Each row is a point on a landscape with many valleys, with its height.
A ball rolls from a point to whichever of its 2 nearest points has the largest drop for the distance, and stops where none of them is lower. Distance is the straight distance between rows; heights are no part of it.
Z224: [  9  -5  -4   2 -29  -6   3  16 -19  25  11 -12  25 -18   1   3  -1  15
   4  19 -20  -2]  h=777
Z437: [  1  14 -23  -4  -7 -10 -16  10   9  -6 -20   6  -6  22  21  -5  20 -19
 -18 -13 -12  16]  h=458
Z725: [-13   9   9  -3  -6   9 -14 -10   1 -24  30  -8 -26  -7 -18  22  11  14
  -3  12  33   8]  h=549
Z323: [  3   6  16  -9  -1   2   3   5  13  22  11  15  -2  -9 -11  -7 -19   6
  24  11   0  -5]  h=566
Z541: [-15   4 -23   5  16 -20 -19 -17 -12  -8   0  -6  12 -16  -2  18  26 -19
  11   6 -13 -16]  h=349
Z476: [ -8   7  13  11   7 -13 -17 -11 -10   3   1  19  -3 -30   0  -1  -7 -18
   4   9 -27 -30]  h=603
Z623: [ -1 -12  15  10  19 -15   2  -5  -7  -6 -24 -13  26 -17  20  17  -1  21
 -13  -6  -9  19]  h=550
Z198: [ 14  13   5  -7  -1   4  -8  -9  14 -13  18  21  -2 -10  -4 -24 -16  -4
  -6  -5  28  13]  h=240
Z893: [ -4   4   2  -2   2  20  14   0  -4 -27  28  -8 -24   4  -5  16  -5   8
  -8 -14  31  19]  h=557
Z565: [ -4  -6   9   9  18  14  -4   4  10 -19   0  -8 -22   4  -5  -6 -10  13
 -12  17  -6   4]  h=448
Z389: [  1   2  -6  17   4  11  -3 -18  29  11   7  17 -13   7  10 -37  -5  34
  -9  23  -2  21]  h=801
Z53: [ -6   5 -16  -1  -4   3 -19  19   5   2  13 -24  19 -16 -29   0  19   0
  32  11   0  12]  h=243
Z567: [  2  -7  13  12   9  -6 -10 -23  22 -18  -5  10  -1   0 -11  -9   9  31
 -14   9  23  10]  h=548
Z168: [  1 -29  12   5 -25   6   9  11   7  35 -23  12  15  -1 -12  29 -10  10
  12 -13   0  -6]  h=318
Z806: [  2  16   4 -31 -13  -5  21   9 -25   1 -12  -1  -9   7  19  -1 -16 -15
   0   2 -10 -25]  h=528
Z128: [ -5   3  -8 -19  -2  25  15  -6  -4 -15  27  11 -15   9  -1  -4 -19   1
  -8   0  12  -1]  h=578
Z842: [  8   0  12   0  -1  -8  10 -16  13   3  24  19   4 -24 -11  -6 -14  15
  12  27  12 -26]  h=593
Z597: [  5  23 -13   2 -15   7   7  -4   7  27   8   8 -22  23  11  -1   1  13
   0  -5  17  11]  h=493
Z953: [ -1  11  -5  -3 -10   9  -6 -27   3  13  19   3 -28  17 -11  -7   7  14
   0   5  20 -13]  h=512
Z381: [ -2 -12  20  10  18  -7  -4  -9 -14 -10  -4 -20  12 -21  -1  20   7  35
  -6   2   7   0]  h=560
Z235: [ 11  10 -11  -1 -23   0 -14  -1  -2 -21  26  27 -11  -7  12 -10   5  -1
  -8  23  10  -3]  h=313
Z728: [  0 -10  -6   8  -5   6  -8  12  15  15  12  -8  20  -9 -21  14   5   1
  28  -7  12  27]  h=179
Z794: [  6  15 -25  20   2 -16 -10 -10  -4  -1   3   8 -17  21  27 -22  14  -8
 -18 -13  -5  24]  h=479
Z445: [ 20  -5 -13 -10  20  24  28 -14  -3 -20  27 -16  13  -3   1 -17 -19  -3
  -1   0  11  14]  h=446
Z981: [  9 -13   4  10  -9   2   3 -10 -11 -17   2  10   4  11   7   4   3 -13
 -37 -30  23  -9]  h=499
Z769: [  6  15 -28 -14 -28   1  -1  21  -5   4  -5  14   7   2  17  -9   8 -27
  13  -7  -8   4]  h=717
Z347: [-17 -12   8  12  -1   6  -8  11  15 -11 -17  17   3  -1  12  17  -3 -30
   8 -14 -17   9]  h=256
Z271: [ 11   6  22   9  21 -16  23 -29  17  -6  11  17   5 -21   4 -18 -18   3
  -3  23  -2 -16]  h=616
Z136: [  3  -2  19   1   0 -13  -7  -6  10   1  -9  26  -6  22  -4 -25   8  33
 -20  10  20  -2]  h=559
Z572: [ 24  -1 -15   0 -10   4  27  22  -9   6  17 -37  40 -28   5 -10   3   3
   7  13  -6  10]  h=591
Z695: [  2  -9 -10   4   7  -6   1  11  -8  -3 -32 -18  26  -3  17  -3   3  -4
  -5 -10  -7  14]  h=534
Z350: [ -3 -18  -3  14  12  -6 -10 -21  -1 -28   2   7   1  13 -11 -14  12   3
 -35 -19  18   4]  h=515
Z714: [ -5  -7  16  -8  27   2   7 -22 -10 -14  10 -11  -1 -15  -7   3 -13  17
   1  12   9  -9]  h=576
Z735: [ 10  -3  17 -18  21  13  10  25   7 -18 -18 -15   9   1  -5  -8 -19  14
  10  -2  -3  20]  h=312
Z252: [ -2  -4  12  18 -13  -4 -32  11  10  21   0   0 -13  -8 -30   7   1 -30
  26 -19  -8   1]  h=374
Z797: [-11  -5 -32  20 -21   3   0   2  -9  21  -3  -8  -1   2  27  13   1 -22
   4 -17 -23  12]  h=511
Z275: [  6  12  16  -4  28  -1 -20 -21  -1 -18  16   0 -12 -16 -19 -13  -7   1
   0  14  -5 -14]  h=600
Z631: [  5   0   3 -28 -37  -1  12  29 -14  17  -7  11  10  -5  -7  -2  -9  -5
   8  -7   1 -13]  h=755
Z859: [-13 -12   5  22   1   9  -3  -8  18  10   1  19  -9   1  -3  28 -12 -22
   0 -13  -4   1]  h=293
Z820: [-11  -5   2  -1  16   1 -12  -5  14 -44  10   9  18 -16 -11  13  14   6
  -5  14  13   8]  h=226
Z899: [  4  13  12  -2   3  17 -20  10  -2  -9 -15 -24 -26  -1 -13 -15 -10  18
   9  15  -9   7]  h=424
Z135: [  5 -17  10   9   6  14   8 -11   6  12  -9  -3   7  -2 -19  25  -7  13
   5 -17  21   4]  h=464
Z54: [ 10 -10  -1   2 -22  14  27  11 -18  22  17 -18  14 -14  12  26 -10  16
  -3   6  -5   2]  h=782
Z163: [  0  19   3 -16   3 -19 -14   0 -24  13   2 -15 -26   0   7   5   0   9
   9  -2  -1  -1]  h=372
Z792: [-10   9   0  -9  11  -9  10  -9 -13  17   1   4  -8 -11  -3   7 -18 -19
  11   4 -10 -35]  h=580
Z443: [  9 -18   8  19 -10  17  -9 -14  -2  -6 -11   1  12  -2 -17   6 -12   7
 -24 -20  14 -10]  h=483
Z577: [ 12  20   8 -19 -11 -13  -4  -8  -8 -14   5  21  -9   4   4 -18  -3   0
  -6   2  14  -7]  h=322
Z633: [-17  18  -3 -14  -1  10  -8  24 -14 -16  -5  -2 -22  25   1   0   4   1
  -6   8 -13 -23]  h=481
Z602: [ -6 -16   7  31  10  18   5 -19  10  12   1  11 -16  18   0  12 -31 -25
 -15 -18 -11 -17]  h=327
Z263: [ -1  -2   7 -13  -6  11   8   4   7  10 -14   9 -11  13   0   1  -6  -3
  -2  -9   7 -13]  h=445
Z140: [ 10   8  14  -3  25  28  -5  11   5  -3   1 -24 -14   1  -1 -17 -15   5
  15   0   4  29]  h=379
Z80: [  3 -12   5  -1  23  -4  10 -14  11 -13  -6  10 -25  34  -1 -30  12  26
 -27   9   5   8]  h=574
Z431: [ 13  12   1 -13  23  11  11  -8  13 -20   7  -3   1   6  -4 -36 -18  -5
  -1  -4   8  14]  h=356
Z384: [  4   3   8  -2  27  28   2   6   5  -6 -23 -23 -18  27  -5  -4  -9   8
  -3 -22   0  33]  h=425
Z756: [  8   0  17 -21  -3  -8  19  -8 -33  16  -3   2 -12  -9   2  -7 -13  -2
  -5   8   5 -27]  h=553
Z222: [ -5 -13 -14   0 -30  15   7  -8  -7   9  21  -4  12  -6   8  30  -1  18
  -1   7  20   7]  h=787
Z153: [ -7 -11   7  14  14  29  -2  -2   7   0 -23 -23  -5  20 -18  22   5  10
  -4 -24  11  15]  h=447
Z126: [ -5  11   9  18  -1  -1 -11 -35  15 -15  37  12 -24 -10 -11   7   7   3
  -2   7  33   8]  h=541
Z404: [  8  -7 -25  -2  16  11  36  -7  -2 -16   3 -32  28 -11   7 -14  -1   0
  -6   1   2  -1]  h=390
Z87: [  7  -3 -23 -15  -6  -6  27  23  12 -13  11 -15  34  -7  -6  -4  22 -28
  10  10 -14 -23]  h=518
Z753: [  5   1  20  11  24 -15 -29  -6  -3  -5  -5   0  -9 -25 -21  -5 -12 -11
  15   6 -17 -16]  h=619
Z782: [  6   5   8   9 -13 -10  -9 -12  10  35   3  22   0   0  -5   8  -9   9
  11  -3  16  -2]  h=544
Z692: [ -1  10   6   3  -5 -16 -27  28 -12   2  -7 -10  -1 -20 -26   9   9 -34
  24 -21   0  -3]  h=402
Z120: [ -1   8  -4 -20   2 -16 -16  18  -9  28 -16 -22   9   0  -5   8  21   0
  24  -3 -10  13]  h=320
Z929: [-14 -20  20 -11 -20 -16   9   0   1  35  -8  17   0 -19 -16  31  -6   3
  29 -13  -5  -3]  h=281
Z241: [  2  22 -15  -9   3  -3 -13 -15 -34 -10   2 -17 -17   9  17  -8  10   9
 -15   2  -2   7]  h=401
Z356: [ -9  -8  -8   7 -15  17   9   0  21  16  13   8   2   9  -1  21  11  30
   8  18   8   7]  h=792
Z255: [ -7   1  17   4  -1  16  -9  14  -6 -13 -11   0 -18  15  -5  19   2  12
 -17  16  -8 -15]  h=465
Z698: [ -3  -7 -13  -6  -5  -3  28  -7  -3  11 -10   9   0  25   3   0  -1 -12
  -9 -12 -10 -36]  h=407
Z584: [  4  -2   6  22  -7   9  -7 -10  27  16  -4  14  -2   3   1   3  -2  47
   0  24  -6  16]  h=796
Z738: [  1   7  -1   2  -7  17 -19   4  16 -32  26  10   3  -9 -12  -2   2 -11
  -3  19   7  -1]  h=272
Z502: [ -2  -4 -14   9  -8  -5  14   4   2  17  -5   5   9   6  16  -2   0   7
 -11  13 -20 -25]  h=387
Z118: [-10   3 -17 -29 -27  -6  22  21  -6   5   4  10  23   1  -1   6   6 -30
  20   0  -2 -10]  h=737
Z149: [ -2  -1 -27  17  -5   6 -12  -3   3 -10  -3  -4  -6  17   9   7  16 -11
 -19  -7  -3  -5]  h=439
Z561: [ -2  -5   3   4  32 -12  -9   3  16 -14   8  12 -21  19  -3 -41  13  10
 -22   2  -4  25]  h=592
Z566: [  7  21 -22 -20 -24 -23  12  15  -2  -2   2  14   9   1  40 -10   0  -4
   4  11  -2  21]  h=699
Z954: [  7 -16  22  -9 -36 -16  -5  27 -15  20 -23  10   9 -18  -5   5 -12  -8
  13 -17  -3   2]  h=765
Z657: [ -9 -21   9   9 -30  10 -16  18   0  33  -2   6  -2   0 -21  23  -1 -15
  18 -19  -5 -11]  h=347
Z181: [  2   2  15 -12  18  -9  17 -11  16 -13   0  30  -1   3  11  -2 -18  -8
  -2  11  -1 -17]  h=643
Z177: [ 12  -8  24   6  25  -9  -9 -10  12 -32 -11   4   7   5  -7 -22   6  11
 -28 -10  15   0]  h=532
Z141: [ -8  13  12  -5  11 -18  -7  12 -21  36  -8 -18  -4  -7  -4   0   0  13
  18  12 -14   0]  h=346
Z590: [ -9 -17  10  -4  -7  -6   6  12  -5  13  -6   6  18 -23 -18  28   3   2
  33 -12   8  19]  h=235
Z857: [-25  -7   3  25  14  -7 -16  11   1  -7 -21 -12  -3  -9   9  33  10 -27
   9 -15 -26   5]  h=292
Z351: [ -7   2   4   9  11   5   7 -22  -5   6  -1  16 -10  24  10   4 -15 -17
 -15  -9 -13 -39]  h=368
Z760: [-10  10  -9  -6  24  -7 -17   2   3 -16 -13  -7   9   2  -7  -1  15 -22
   6  -1  -3 -10]  h=391
Z918: [ -2  -6  12 -10  -3 -18  28 -16   5 -14   5  30  20   0  27   6 -10 -17
 -18  -4   5   2]  h=668
Z603: [ -3   8  -8  10  23   2 -17   3  17 -14 -14 -12 -29  15  -7 -47   6  10
  -8  -8  -7  32]  h=612
Z183: [ -5  -5  11 -17  31 -15  23 -30  -5 -13  11  -8  -4   3   0 -14  11  28
 -16  24  16   1]  h=596
Z355: [  5 -13  -9  -3  29  17  25  10   6 -21 -10 -21  18   3 -10 -20   2  -4
  -8   0   2 -22]  h=324
Z495: [ -5   9 -25 -20  11   2   8   9   9  -1  -3 -18  20   5 -10  -5  12 -18
  28   8  -7 -14]  h=452
Z113: [  9   4   1 -11  -7 -22  29  -1   7  -1   4  17  15   0  40  -6   9  11
 -15  10   7  12]  h=684
Z142: [  0   2 -20   5  -9   0  -6 -19 -19  -5   0 -24 -11  15  11  -2  25   3
 -24 -26   9   1]  h=423
Z537: [ -3  -6 -23  23  -7  -9 -15   8 -12  14 -25 -19  16  -5  18  12   3 -15
   0 -26 -27  26]  h=519
Z334: [-11   9   0   5 -11  -7 -12   9  -8  26  -4   0 -10  -2   2   6   3   6
   7  23 -29 -20]  h=367
Z518: [  6   7   4  -3  -8  14  10  10   6  24 -10  15 -12  24  17 -19 -16   9
  -7  -7  -3  16]  h=473
Z802: [ -1  18  -2  11 -19 -10 -21 -22  11  11  26  23 -17   5 -15   3   5  -1
  14  -3  31   2]  h=529
Z932: [ 10 -16  -2  -7  27  22  20  16  13 -25 -21 -14  25  19  -1 -16  -8   3
  -5 -16   7  14]  h=230
Z301: [ 14 -13 -15  -6 -21  10  16  23  -5 -10  19 -22  31 -18   4 -18  12  -6
   1  20  -4 -20]  h=565
Z26: [ -5   7 -13  -2  -8 -14 -10  18 -11   1  -3 -22  14  -6  -3  17  24   7
   6   7   1   7]  h=290
Z411: [-14  -6  -6  10  -2 -14 -24   9  -9   4  -8  -4   9 -17   4  23  20 -34
  16   0 -30 -11]  h=319
Z977: [  3 -11   9  -5 -26 -25  -1  21 -13  31  -2   2  20 -24  -5  -3  -3  -4
  24   5 -29   4]  h=773
Z808: [ -8   6   4 -17   9  -4   8   6 -20  -9 -27  -9 -17  21  19  10  -2  -8
 -12   9 -23 -24]  h=502
Z410: [  1  15 -30  11 -18  -3  -8 -12 -12  11   6   6 -16  13  34   1   9 -34
  -6 -18  -7  11]  h=498

For each start below, name the point where the ball stops.
Z597 -> Z347
Z301 -> Z347
Z537 -> Z728

For each start below, name every point that the ball comes to, in order.
Z381 -> Z623 Z695 Z537 Z797 Z410 Z794 Z437 Z149 Z142 Z241 Z163 Z141 Z120 Z26 Z53 Z728
Z502 -> Z334 Z141 Z120 Z26 Z53 Z728
Z953 -> Z597 Z518 Z263 Z698 Z351 Z602 Z859 Z347
